Points, in no order, along strands that fork, close into loops and pass close to each other.
Two points are linked if the straight distance between their rows is under 39.8.
leliv: [ -2  -9   5  14  -6  12  -1  -6  -5  11  -8  -5  -3  15   9   0 -14  12
  -3  -4  -1   9  -3  24 -16]
viti: [ -6  -1  -6  -7 -20   1  11 -19 -14  12  10 -12   5   2  -3  -3   8  -8
  -2  -9   7 -17  -4 -16  16]
vozo: [ 12   4  -2  14   7   0  -1  -8   3  -6  12  10   3  14   6  20  -8  17
  -8 -16   8   5   7  12 -12]
rus: [ -6   1  -8 -16  -5  -5 -11  -6 -28  -1  -5   1   0 -13  -4  15  -3 -20
  -9  -1  -9 -10   5  -3   1]
rovev: [ 13  -6  10   8   6  -4  -1 -13  -7  -2  -3  -4  -1  -1 -19  19   7  -6
  -4 -18   4  10   1  11  -9]
ziba: [  7   7  13  -4  -7  -5   5  11   5  -2  12   4  -4   8 -26  -4  -3  -1
   0  15   3  -7  -4 -19  17]
vidag: [  1  15   2  -9  -4  -5  -6   1 -11 -16   0  -2 -11   4  18 -12  -5 -16
  -8   6 -10  -4   6  21  -1]
minap: [  7   6 -15  -2   4  -1  -2   2   7  -6   6   7  -1  19  23  -2  21  14
 -16  -4  -9   9  -1   5  -5]
sikos: [ 19   0   7  15  14   3  -1   3 -11   8   8   3   9  16 -16  10  -8  -5
  -7  -5   9   5 -10  -3   3]
leg: [ -3  -2  -1  14   3   3  15   5  22  17 -14 -10   5  17   6  -5   1  19
   5 -19   4  -4  -6 -11   9]
Dag: [ -6  -7  -6  -5  -8   2  -8   9 -30  -5 -15   8  12 -16  11   7 -18 -24
  10  10  -3  -6  13   6  -6]
rak: [  7  13  -1  -1  -2  18   2  18  -1 -14  -7  12   6  14   2  -7  36  11
   6   7 -16   9  -2   2 -12]
loda: [ -3 -12  -1  -7 -13   0  -2 -16 -18 -17  -2   2   0  -1   2  16   9 -17
  -8 -16   2   0  26   7  -8]
Zefu: [ -2 -17  -2   4  -7   4   2 -18 -25   4  -7  10   4 -22  -4  13  -9 -24
  -3   8   9 -11  13 -14  17]
Vop: [  5  -5 -19 -17  -6 -15  14   5  -5  -1   3 -15   7   7 -10  -7   5 -14
 -10  -9 -12  -1  -9   2  -2]
daz: [ -2   8  27   8 -12   4   6  -8   7   7  -2  -9  -9 -18 -22 -11   8  -5
   4  13  11 -13   1 -13   9]
pemem: [  5  18   4  -8  16 -10  -7  18   8  -5  -2   1 -10  17  -4  14   4  10
  -5  -3  -9  -1   2  -7   2]
papo: [  3   4  17   7   6   9  -5   6  13  13  -8   2   0  -1 -17  12   1  14
   7  -7   9   4  -6 -13  -1]
Veva: [  4   8  12  -8  -4  -6   0  16   8 -15   5   1   3 -16 -14 -15  18 -16
  -6  12 -10  -8  -4 -16  23]
bivof: [-21   2  -1  -2  -3  16   1  -3   2   9   4  -1   1  -1  17 -12   0  12
  14   4   5   2  -7  -5  -5]
fubo: [  1  19  -6   2  11   3  -1   5  12  -6 -17  -5 -20  20  24 -11   2  15
   5   8   4  -6  -5  -1   0]
befus: [-12   1  10   4   0   0  -5  -3  19  14   3 -11  -6 -16  -4 -17  -6   6
  13  24  11 -15 -11  -4  10]
bugi: [-11 -24  -5   9  -8   7   0   5   3   3  -5   6   3   3  11   0 -17   6
   8   5  18   7  20  13 -15]
rubed: [  8   1  -2   6   6  -2   3   5  13   4   7   4  -1  18   3  15  -3  16
 -14 -21   2   0   2  -4   2]
gabi: [  0  -1  -1  14  -4  16  10   7   4  14  -5  -1   7  20   2  -5  -4  22
   7  -7   1   5 -11  12 -21]
tadov: [  4 -11  -2   9   0   6  12  14  20  -1  -5  -3   6  15   0 -10  15  24
  -4 -22   0   3  -6  -7   8]
gune: [ -3  -9  -8 -11  -8   2 -14  -6 -23  -8  -1   1  -4   2   8  12   0 -20
 -13  -6  -9   3  20   9  -3]
puz: [ 11   9  -5  -1  12 -17  -4  -2   5 -11  -4 -11  -8  12   8   0  -9  -2
 -11   2  -9  11   1  17 -14]
nire: [  1   3 -10   3  14 -13   1   6  25   4   0  -1  -5  14  12   5  -1  20
 -12 -13   0  -3   1  -8  12]
Paf: [-11  -3 -18 -17   5 -22  -8  -2   7  10  18   6   4 -21  -5  -1   5  -5
  -4   4 -14 -10 -13  -3  15]
pobom: [-19 -11  17  -3 -12   4 -14  -9   8   9   4   0 -16 -15 -15  11  -5   8
   1   4   1   2   7  -8   7]
kuduz: [ 17  -1   1   6  17  -9   8  12  19  -7  -5  -3   1  -1  -8  -9  -3   7
 -11  -1  -1  12  -8  -1  -3]
dem: [  5   8 -16 -11  -3   3   3   0 -23   3  -2   3  26 -12   3   7 -14 -16
   4   5  -5 -10 -12  -3 -19]
subub: [ 13   2   6   5  -7  -7   7  -9   7  10   9   4   8 -17 -16   3   7   1
  -8  13  10  -5   5 -19   8]
vapar: [  0   6  18  13  12  20 -12  -3   4 -15  -8   9   1 -10  11  -4  15  10
  10  -7   2   7   2  12 -15]
tubo: [  1   4 -23 -11   6   7   4  14  -7  -5   9   7  19   4  17  -6  25  -1
  -6   4 -19   3  -4  -9  -1]
puba: [-20   9 -15  -6  -9  13  -2   4  -3  10 -11   1   0  -1  20  -9  15  21
  15   4  -3   5  -9   1  -9]
diz: [ -3  -1  -9   2  14   4  -9  15  17  -2 -10   3 -11   4  16  -8  22  26
  -2  -1  -5   8 -11 -12   4]
pir: [ 11   1  -7  22  15   2   4  12  19  -6  -4   3 -13   8   9  -8 -18  17
 -11 -20  -2  -5 -10  15  -1]
tep: [ 20   2   7  30  17   9   0  10  -5   6   3   9   3   7 -12  16  -8   5
  -2 -18   6  -2  -9  12   1]
Sirif: [ -8  11  12  -3   3  12  -6   2  -4  -3 -13  -3 -11  -5   6 -20 -11  -4
  15  14   1   5  -3   9 -15]
bizu: [ -7   0 -24  -9   2 -11  -2  11  10   1  -6  -4  -3 -10   8 -16  13  11
  -3   4 -11  14 -21   7  -9]
Fuz: [-12   5  13  -3   4   5 -20  -4  -2   3   7   9 -14  11  12  11  -2   5
   1   3  -3   0  15 -11  14]
digen: [ -1   9 -14   1  -1  -1  -2  -9  -4  -7  -1  -2  -4  18  32  -5  14   7
 -14   1  -4   2   7  14  -3]
sos: [ 14  13  22  10  17   4   2  -1   1 -16  -2  -3  -8   9  -7  -2  17  -5
   0  -4  11 -10  -1   4   6]
Mibi: [ -2  -5 -14  -1   3 -12   9  -5   8   5  -3 -19  -8  11  13 -11   1  10
  -8 -10  -1   8 -12   9  -8]
duzag: [ -2   2  28   8  -6   5  -5 -12  17   0  -2  -6 -17 -18  -4  -6   0   2
   3  12  12 -17  10 -10  18]
raneb: [ 13   8  11  -2   0  -6  20   2   3   2 -10 -14   6  -4 -25 -11   4 -15
   9   8   3  -2  -7  -7   1]
Kinop: [-13  -8   8   3  -6   3   0  -1  17   7   4  -1  -7 -10   0  -4 -28  17
  15   5  12   0  -5   3  -4]
fub: [  1  27   3 -11   3   6  -2  12 -19 -11  -8   5   7  -1  11  -8  14 -14
  -2   0 -15  -6  -4   6  -7]
Nom: [ -1   1  -3   2  12  -6  -2 -10  10   5  -4   0  11 -16   9  12 -16  -6
   5   4   6   9  10  -5  -6]
far: [  2 -15  -1  10  -5   5   7  -1  -9  -7  -8   4  10   3   4   5 -16 -10
  15   3  21   6  29  15 -19]
lek: [ 11  -6  -2   2  -4   9  10   3  -8  -5  15   8  18   5 -10  -9  11  -4
   3   1   2   8  -8 -14   3]
vov: [ -2   0  14  13  -3  11   7  -1   9   4  -1   2  -7  10   0  -9 -26  12
   8  -6  18  -3  -2   5  -4]
sop: [-17   4   4 -13  -9 -14  -5   2  -8   1   3   8  -6 -20  -9   2 -26  -6
  18  10  -3 -10   5   7  -4]
fizav: [  9  -2   8  16   9  13   5  10  -2   4  -4  -2   8  18  -9  -2   8  14
   7  -8   3   7  -7  13 -13]
soke: [ -1  -8  13   4  -9   4   2 -14 -16  -2 -13 -17  -9  13 -10  12   1 -15
   5  -8   4   8  18  18 -10]
vud: [  5  -1  15  15   8  22  -6  -5  -6   2  10  12   7   0  -8   1  20   6
   5 -15  15   3 -10  -8   3]
gafi: [-11  15 -10  -1   6  -2  -3   2   4   8 -17 -11 -19  18  24   0   0  13
   3   9  -1   2   5   6   2]
sodon: [ 14  -6  -7  -4   4 -11  18  18  22 -13   0  -2  17   9  -2  -3  -9   9
  12   8  -5   9   0 -14   2]
faz: [  2  15 -10   4   8   2   2   3   2 -10 -20  -6   0  -8  17 -16   9   3
   0   8  -6  10 -11  17 -21]
kef: [ -1 -16   3   7  -5  -1  -3   3 -13   1 -14  -5  -2   6   0   9  -2 -20
   4   4   8   7  27  21 -14]
Tedo: [  6   2   5  32  12  12  13   5  17  10 -13  -2   4  11   4  -5  -6  11
   0 -25  11 -12  -7  -3  15]
nim: [ 17  21  17  -2  13  -7   1   5   1 -18   1   3   2   8 -15   2  16 -13
  -1   4   1  -4   4  -6   6]
sile: [  8  -4  -4   1  -1  -7  19   7  14 -12   5  -8   7  19  -1  -7  18   9
  -8 -19   4   2  -3  -1   0]
sifo: [  4  20   9  -7   1   2  -1   4 -10 -16   1   2  -6  -5  -1 -12   6 -12
  -6   4  -6   0  -7   9 -11]
duka: [  4  -1   1  -7  -9  -3  -4   0 -14   6  28  15  -2 -10 -22   1   3  -7
 -14  16  -1  -2 -13 -20  14]
viz: [ 25 -12  10  21   3   3  13   8 -10   7   8   4   5  19 -33   9   6   0
  -3  -6   9   4 -12  -4  11]
kabe: [-15   3  -3  -9   4  -8 -15  -4   8   7  22   3  -7  -8   3  -2  10   4
  -6   1  -8  -3  -7 -11  19]
poto: [ -1   6 -10 -10   0   4   1   8 -23   7   2  -3  12   0  -3  -7   0 -17
   1   8 -12  -5 -17  -6  -7]
nazu: [ 10 -17   0  -2  -7  -9  12  12  19  13   1 -14   3  16 -25   0  -1   2
  -8  -3  -3   6  -4 -10  12]
tavab: [ 21  -5   5  14  -6  -4  16 -19  -5  14   2   2   6 -11 -25   6   5   4
 -10   7  15  -8   0 -17   5]
Kig: [ 16  -4   2   0   3   2  14  20  13 -29  -5   3  11  11  -5  -5  10  13
  18   1 -11  11   4  -9   0]
Fetop: [ -5   6 -23   1   4  -4  -7   3   2   2 -12  -4  -3 -15  22 -13   5   8
   1   9  -8  16 -15  14 -16]
pofer: [ 16  11   3   3  19 -16   3   1  17 -12  -5  -4  -4   5   1  -1  -3   0
 -10  -7  -1   6   0  11  -7]
gerog: [-17   2   8  -7   7   1 -13   1   5  -3  -8  -2 -20 -20   4 -18 -12  -3
  11  17  -9   2  -5  11  -1]
Gezo: [  7  -2  12  23   2  14   8  -3  11   5   1   1  -1  17   6  -4 -12  11
   2 -23  15  -9   3   2   2]
gilu: [ 15   4   4   4   8  10   4  23   0 -22  -4  17  14  14  -5   6  19  18
  14   6 -10  10   3  -3  -7]
nupu: [-12 -16  13   2  -7  10 -16 -10  -6   7  -2   5  -8  -8  -9  15  -7  -4
   2  -1   8  10  15  -5   6]
Pesov: [-11  -1  13  -7 -13  -3 -12  -8  13  12   6   4 -12 -25 -19   4  13   8
  -3   5   1  -4   0 -11   9]
Deda: [-12   7 -17 -15  -7   0  -5  -1 -10   2   5   7   4  -3  18   9 -10   4
  12   5 -11  -4   6   2 -16]
lovi: [  2  -6  -1  -4  -7   4   7   9   0  -2  24   4  10   6  -4 -18   7  -1
   2   6   2   1 -16 -14   5]
zuzo: [ -9   4   3 -10 -11  -7   2 -15   3 -21  15  16  -5 -11   4   3  -5  -4
  -4  -8   8  -5  20  -6   2]
dor: [  1  11  -5  -9   5  -1  -6  13   3  -1  -3   0 -10  25   7   6  15  17
  -8  -1 -16   5   3  -3  -2]
fis: [  0   0  10   5   1   3  -2   9  25  10  10  -1   0 -18 -10 -13   1  13
   7  21   7  -9 -14 -15  12]
kemi: [ -8 -13   3  -3 -12   0  11  11   8   0  14   0  11  -2 -10 -26  10   4
   9  13  -3   2 -15 -15  19]
zar: [  3 -10 -15  -9  -7  -9  11  -6   1  23  11 -12   7   4 -17   4 -10  -7
   6   8   5 -11  -8 -14   8]
kot: [ 11   1   1  -5   8  -8  -1 -16  -9  -1  -4  -7  -3  -8 -20  21  12 -14
 -11 -12  -5   3   6   1  -3]
lorin: [-13  -5 -21 -13   4 -20  -1  -1  12   8   8  -5   2 -18   5 -11   3   1
  -7  -1 -13   5 -20   5   1]
lusev: [  0  11 -16   1  -6   3   0  -6  -2  -8  -8   5  -1  15  32   5   7   6
   2   2  -6  -1  19  13 -10]
sifel: [-24  -2  -5  -3   8  -8 -15  -1  10   4  -2   3 -14 -21  14 -10 -14  -2
  22  19  -7  -2  -1   6  10]
Todom: [  3  13  12 -13   1  -6  -1  14  12  -4  12   1 -14   4 -20 -11  -9  -1
   3  16   0  -6 -13  -7   4]
zegif: [-13  13   1 -20  -6  -9  -7   7  -9   5   6  -2 -15   0  -8   0 -16  -5
   7  11 -10  -8  -2   6  -6]
bako: [ -7 -14  22  13   7  17 -23   0  -8  -9  -7   7  -9  -4   7  -5   6  -5
  -1  -1  10  15  14   6   3]
gidum: [  0 -10  -1   4  -9   2   0 -23 -24   9   5   4   5 -31  -1   1  -7 -19
 -10  10   9 -10  -4 -13  16]
nek: [ 17   7   0  -2   4  -5  -2  -7 -13  -3  14   8   2  -4 -18  -1  -5 -20
 -21  11   4  -1  -9 -16  12]
Dif: [ -5 -10  -6   3   7  -7  -6 -11  -1   2  -2 -10   4 -11  12   1  -8  -8
   0   2   2  13   4   5  -6]
Nirer: [ -8  22  10  -7  -7   5  -5   4 -28  -9 -15   4   6  -1  10   2   0 -15
   5   1 -10 -17   2   3  -5]
fep: [ 11  -2   8   9   6   5   6  16  32   0   3   8   5  -4  -4 -12  -4  21
  -5  11   3  -6  -9 -16  17]
gepo: [ 23  -7  10  17  -5   3  20 -13  -7  10   4   0   5   8 -32   4   7  -3
  -6   1  13  -2  -3 -14  12]
Rovug: [ 12   7   2  -1   0   3   1  -5 -15   2  -9  -7   5  -5 -10   4 -11 -20
   9  -2  -3   5   0   9 -19]
ter: [  2  -8 -13 -10  -3 -17  14   3  12  21   5 -21   5  13 -15   5  -3  -1
  -2   5  -2  -5  -4 -13  13]
Mumut: [ -3 -19   2   1  -3   3   8  15  21   4   2  -8  10  -1  -1 -19  16  10
   7  13  -7   5  -8 -20  25]
Zan: [ 11  19   8 -11  11  -8  -1  14  12 -15  -5   1  -6   9 -13   0   9  -6
  -6   2  -9  -1   6 -13   2]
migop: [ -6  15  -7  -3   0   1 -15   7   0   4 -19  -3 -16  19  15   9  14  15
  -7   2 -17   7   1   5  -5]
Nov: [ -8 -17  -1   0  -5   6  -8  -2 -22   3 -10  12   7 -20   6   7  -7 -28
   1   8   5  -3  21  -5   5]
Pifo: [-11 -17   1   5   5   1  -9   2   9  -7 -11   3 -10   7  15  11   0   0
  -6  -8   5  10  27   8  -2]
Big: [-10  15  -9  -2 -12  15   4  -1 -16   3 -12   1  10   3  22 -11  25   5
   6   1 -11  -2  -8   5  -7]
sel: [ 12  -3   1 -14 -12 -14  10  12  -3  -7   3   0  12 -11 -20  -6   5 -18
  -6  10 -11  -6  -3 -19  17]
Zov: [-16  -3 -16 -19  -1 -20  -9  -1  -9  -4   5  -2  -6  -2  17   8 -11 -12
  -8  -2 -16 -12   2  11   9]
ponuk: [-16 -12   2  -4  -4  -4  -8  -2  14 -10   0  -1 -19   7  12   5  -6  10
  -4 -10   5   3  18   5   3]
Lakat: [  0  -1  -4  -7  -6  -4   1 -15 -11 -16   7  15   1  -8  -3  17  -9  -9
  -2  -7   7   1  26   0  -9]
miz: [-10 -18   1  12   0  14  -4   9   7  -3   3  20  -1   6  18   6 -19  13
   9   2  14   7  23   9 -11]
Mib: [ 10  12  13   6   7  -3   6  -6  -7  -4  -9 -11   2  -7 -19  -4   1 -18
  12  -2  10   4  -3   7 -10]
Dod: [  3   4   7   0   3   4   3   5   8   8  -5  -5   6   3 -13   3  11   5
   9  -6   1   6  -1 -14  -2]
bitam: [-24 -15 -10  -7  -7   0 -12  -5 -10   2  17   9  -3  -1  22   5  -3  -7
   5  -1   4  -7  18  -4  13]
retad: [  3  -2  10  25  16  11  -8  -3   8 -11 -15   3  -5  -2  13   4   5  12
   1 -14   3   4   3  16  -6]
Nonos: [ -1   8  -4 -12  -7 -16   2 -11  -8 -10  18  10   0 -13   1   2 -12 -13
 -15  -1   5 -14   5  -8  10]
zaz: [-14 -18 -13 -18 -18 -10   2 -10 -10  -2   9  -6  -9   2  -2  12 -17 -13
  -1  -7   3  -5  14   6  -1]
bogir: [-10  -8   4   0  -4   4   2 -16  -1   8  -4 -14   1  -1   2  -1   5  -2
  -4 -15   3  10   3   7  -4]
fav: [ -4  -2   5  -7 -18 -12   6  -9   3  18   9  -6   0 -29 -20   7   9   6
  -3  11   0 -14   3 -15   5]
gemu: [ 10   1  -6 -12  -3  -7   5  17 -21  -2   2  -3  13  -3 -20  -5  -5 -26
  -5   8 -13  -4 -13 -12   7]
vinev: [  2   3  -6  -2  -3   1  -2  -8   0  -3 -16  -5   3   0   6  12  -2   1
   9  -1  -6  12  10  25 -30]
diso: [ 17  -4 -16   3   1   2   8 -16  -8  -9  16   6  11  12   2  15   2   2
  -8 -14  13  -2   7   5 -15]
zabi: [  6  15  22   5  12   4  -1 -10   1 -22 -15  -7 -13   2   6  -6  11 -10
   6  -5   3  -4  11  12  -1]
siti: [ -2   8  -2   6  -7  16   7 -10 -18   3 -14 -10  12   6  18 -14  19  -6
   6   0  -9   1  -7  17 -13]
sugit: [-11  -2  26   8   1  13  -9  -4  15  -5 -10  -4 -19  -4   5  -4  -2   3
   6   1  13 -11  16  -4  14]
divu: [ 15  -1   7  29  11  18   8  13   0   1   0   5   5   9  -3   6   3  16
   1 -23   6  -3 -11  26  -7]
Ligu: [  8   9   0  -6   0 -10  -3 -13 -14  -5  14   8  -8 -10 -10   3 -17 -18
 -10  11   6  -6   8  -7  10]
gaf: [  6   5  -8 -16   2  -9  -3  -5 -11   3 -10 -11  -1 -11 -21  16   6 -21
 -10   0 -11  -5   1 -10   2]
fetos: [ -1 -11 -10 -12   8  -6 -14 -15  -2  13   7  -8  -3   5   1  16 -10 -11
  -9  -1   0  -1   7  -3  15]
bap: [-11   2  -9 -16 -14 -19  15  -5   6   3  12  -4   4 -17 -13  -7  -8   5
   9   0   0 -10 -11   2  -8]
Mabo: [-20   4  -1 -13 -17 -19   5  -5  -5   0   3   3   0 -21 -10  -5 -15  -3
  11  -4  -4 -22 -15   5   0]
nizi: [-11 -19  20  15  -5  16 -14  -4 -10  -3  -2  11 -10  -3  -7   3   4  -6
  -2  -6  12  10  22   1   8]
Sepo: [-11  -7 -16   6  -1   0   4  -3   6  17 -17 -17  -4   8  18 -13   2  14
   3   0   2  13 -15   6  -3]
sudeb: [ -1  -7  16  10  -4  17  -4 -20 -15   1  15  13  -2   0 -10   9  19   3
  -7 -12  15   5  -2 -13   6]
vesal: [ 15   4  -7  -2   5   8   1   6 -20  11  -2 -10  16   8   5  -9   2 -21
  -2  11  -7   4 -13   2  -5]
relum: [  2  14  15  -4  -9   3  11   4   1   8 -10  -6   6 -16 -27 -10   2 -10
   9  12   4  -8  -6 -14   4]
mip: [  5  -7 -13  -5   1 -16  13   3  10  -2  -2 -16   4  12   0 -13  16   0
  -9 -13  -6   8  -5   6  -1]
kozir: [ -2  -2 -10 -16 -12  -2   6  -2 -24   1  20  17   4 -10 -26   6  -4  -3
 -10  -3  -6  -9 -14 -17   1]
Zenum: [ 12  10   2  17   8   7  -1  -4   2 -14  11  12  -1  15  19   3  -7  16
  -6 -14  12  -7   4  17  -8]
konek: [ 20   4  -2   4  13   5  -2   7 -12  12   5  -4  11  20  -7   4   1 -10
  -2   5  -2   7  -9  -3  -2]
naza: [ -6  -6  -5  -2   5  -2  -1  16  16   2  -7  -2  -5   7   9 -16  24  16
   2   5  -9   6 -11 -14  21]
sir: [  0  -5 -12 -13 -12   6  -1 -14 -31  -6  15  16   3 -14 -13  11  -2  -8
 -11 -10  -3   0  -8  -6 -13]
ges: [-20   7  -2  -2   7 -12 -14  -4  14  14   4   0  -5 -19   1 -13  -5   4
  20  22 -10 -15 -10   3  16]
gatik: [ 13   0  -3   3   0   6  11  -7  -7  -8  19   6  16   7  -5   1  11   0
   1 -11  13   5  -3  -4 -13]
nilot: [ 14  -4   1  19  16  -2   6  20  29  -7  -4  -2  -2   4  -7 -20 -13  13
 -11  -9   1  -5 -18   3   1]
Bak: [  0   0  12  13  16   1  -9  -7  17  -1 -19   6   3 -17   1  19 -13   3
   8  -1  10   7  17  -3  -3]
Soro: [-21  -2   1  -8  -1   0 -18  -8  -7   3  16   4  -7  -4  20   2   3  -3
  -4  -1  -2  -4   9  -6  25]
ruki: [  0  10  -2 -15   0  -9  -5  -1 -15  10  12  -1  -7   4 -13   9 -21 -13
   3  15  -1  -4  -4  -6   2]
nifal: [-7  2  5 -9 -6  5 -1 -6 -5  8  1 -6 -2 -5 -9 -3 10 -8 -2 -5 -1  6 -3 -5
  0]
digo: [-16 -18  -1 -14 -14 -13  -5  -7   5  -5  11   0 -15  -2  -3  13 -13  -1
  -4  -9   7   6  19   5   0]
visen: [  0   0  26   3   7  10  -8  -4  16 -20 -10  -2 -25   2   7 -12   8   3
   3  -9   6  -8   5   6   3]
meli: [ -6  -2 -10 -10  -6 -13  16  -7  15   0   7 -10   7 -14  -4  -7 -11   1
   4  -9   7   2 -11   1 -15]
gib: [-16 -12  -8  -4  -6  -4  -3 -12   0  16  -1  -6   7 -27   7   4   0  -6
  13   2  -3  -4  -1  -5  13]
Deko: [ -4  -7  -2   2  -6   1   2 -18  -6  21   3  -8  11 -21   1  -2  -9 -14
   9  10   9  -6  -4 -10  12]
mivo: [ -5 -11  -5  -5 -21  -7  10 -18  -8  22  12 -11   6 -21 -16   1  11  -4
  -8   3   2 -19  -6 -13  16]
Tas: [  2   4  12   9   7   1  -3   0  19  13 -11   2  -1  -9 -14  21 -17  15
   2 -12   8   0   9  -5  -8]
Zare: [ -5   7   2  -2  -9  12  -7   0 -27  -9 -12   9  10  -2  20   5  -4 -17
  10   7  -5  -7  22  13 -10]
Fus: [ 14 -12   5   1 -11  -2  11  16   7   4   8  -3   3  14 -28   2 -11   5
  -2  11   2   7  -7 -14   8]
Turo: [ 13   5  -6  24  13   3   5   7  19 -11  -5   4  -9   7  11  -1   2  20
 -19 -28  -2  -3  -7  18   4]
nud: [ 10 -18   4   7   5  -2   8  19  27  -2   2  -3  10   0  -3 -10   3  13
  -2  11  -4   6 -10 -21  29]
kamam: [  4   2  13  12  11   9 -17  -3  -8   2   2   3  -9  23  11  15  -5  -1
  -9  -1   1  -1  10  -6  14]
gugu: [  2   3  -1   3   6  -3  -8  -1  -1 -12  -3  -4 -11   9  23 -13 -12 -11
 -10  14  -3  10  10  25 -10]
rago: [-21  -7 -16 -12  -6  -5  -9   1  -3   5   8  15   1  -6  20  11 -14  -1
  16   7  -3  -5  14   5   0]
zoma: [  6  12 -10  -7  -2   2   1  -7 -10   2 -10  -3  10   4  -2  13   1  -8
   4  -1  -9   3   5  14 -25]
nis: [  1  -3   1  11  -5   9  -2  -2   1  -5 -18   3   1   7  14   6  -6   8
   3   5  -1  16   9  29 -28]
Faku: [  4 -10   1   2   8  -3 -12 -15  -6   5   1  -1  -7  14   3  21  -5  -9
 -14  -8   5   2  18  -7  14]
luf: [ -1   0  -8   2  -4  14  -1 -10 -25  -2  -2  -4  22 -10  19 -11   7 -12
  -5  -8  -3  -2  -8   6 -11]
kulun: [ -8  13 -11 -15  -6   0   1   4 -15   5  -4  11  16 -11  14   6 -17  -2
  14   7  -8 -11  -8   4 -13]
zezo: [  3   3 -20 -24  -7 -17  12  17  -3  -6   8  -6   9  11  -4  -4   2  -6
  -6   0 -19  -2  -9   1  -3]
nak: [ 10  -4 -20  -4   9  -4   1   9   4  -1   6   3  13  10  14  -3  17   8
 -11   2 -10  12  -4 -10   3]
piru: [ -3  17   8  -7   6   1 -11  13   3   5   5   3 -13  13  -8  -4 -14   6
   5  15  -6   2  -8   2 -10]
sadap: [ -7  -9  -8 -10 -14  -4   8 -12  -9  -1   6  -8  -6  14   9   0 -13 -11
   0  -3   2  -1  10  18  -8]
Dape: [ 14  -3  -5   0  11 -16  12  18  25  -6   4  -2  10  -1  -4 -12 -12   4
  -1  14  -4  13 -12  -5   1]
defu: [  4   2  16  13  14  18 -12  -6  -5  -7   7  10   8 -10   6  -3  11   5
   5  -2  11   9  -6   0  -5]
vako: [ -4 -12   2  20   4   6 -12   7  16 -12 -20   6 -12  -1  16   7  -5  15
  -6 -18   2   7  21  20  -6]
zaduf: [ 11   1  12  10   1   4   2  -8 -14  -2  -9 -11  -4  15 -10  21   5  -8
   2 -13   3   5   7  24 -11]
zaba: [ -9   4 -22 -24  -5 -21  -1   8 -10   0  11   0   0  -1   7   2  -5  -7
  -7   0 -22 -11 -16   9  -1]
lutuz: [-19  -6  -4  -5  -7   2   1  -7  14  11   4  -4  -5  -2   7  -4  -9  13
  17   0   7   0  -3  -1  -1]
Kepet: [-14   5 -11   3   1   7  -4  10  12   6 -15   4  -6   4  18  -1  13  34
   7   2  -3   9 -11  -7  -9]

How many points has the smallest loop of links through each point below? Write none if it is on no loop.
Fuz | none
Dod | 8
Zare | none

A tip is a point with one link. Name the tips that can be reached along the links from each point below, in the order of the rows.
sop | zar, miz, sir, meli
pir | rak, gib, Turo
vud | sudeb, sadap
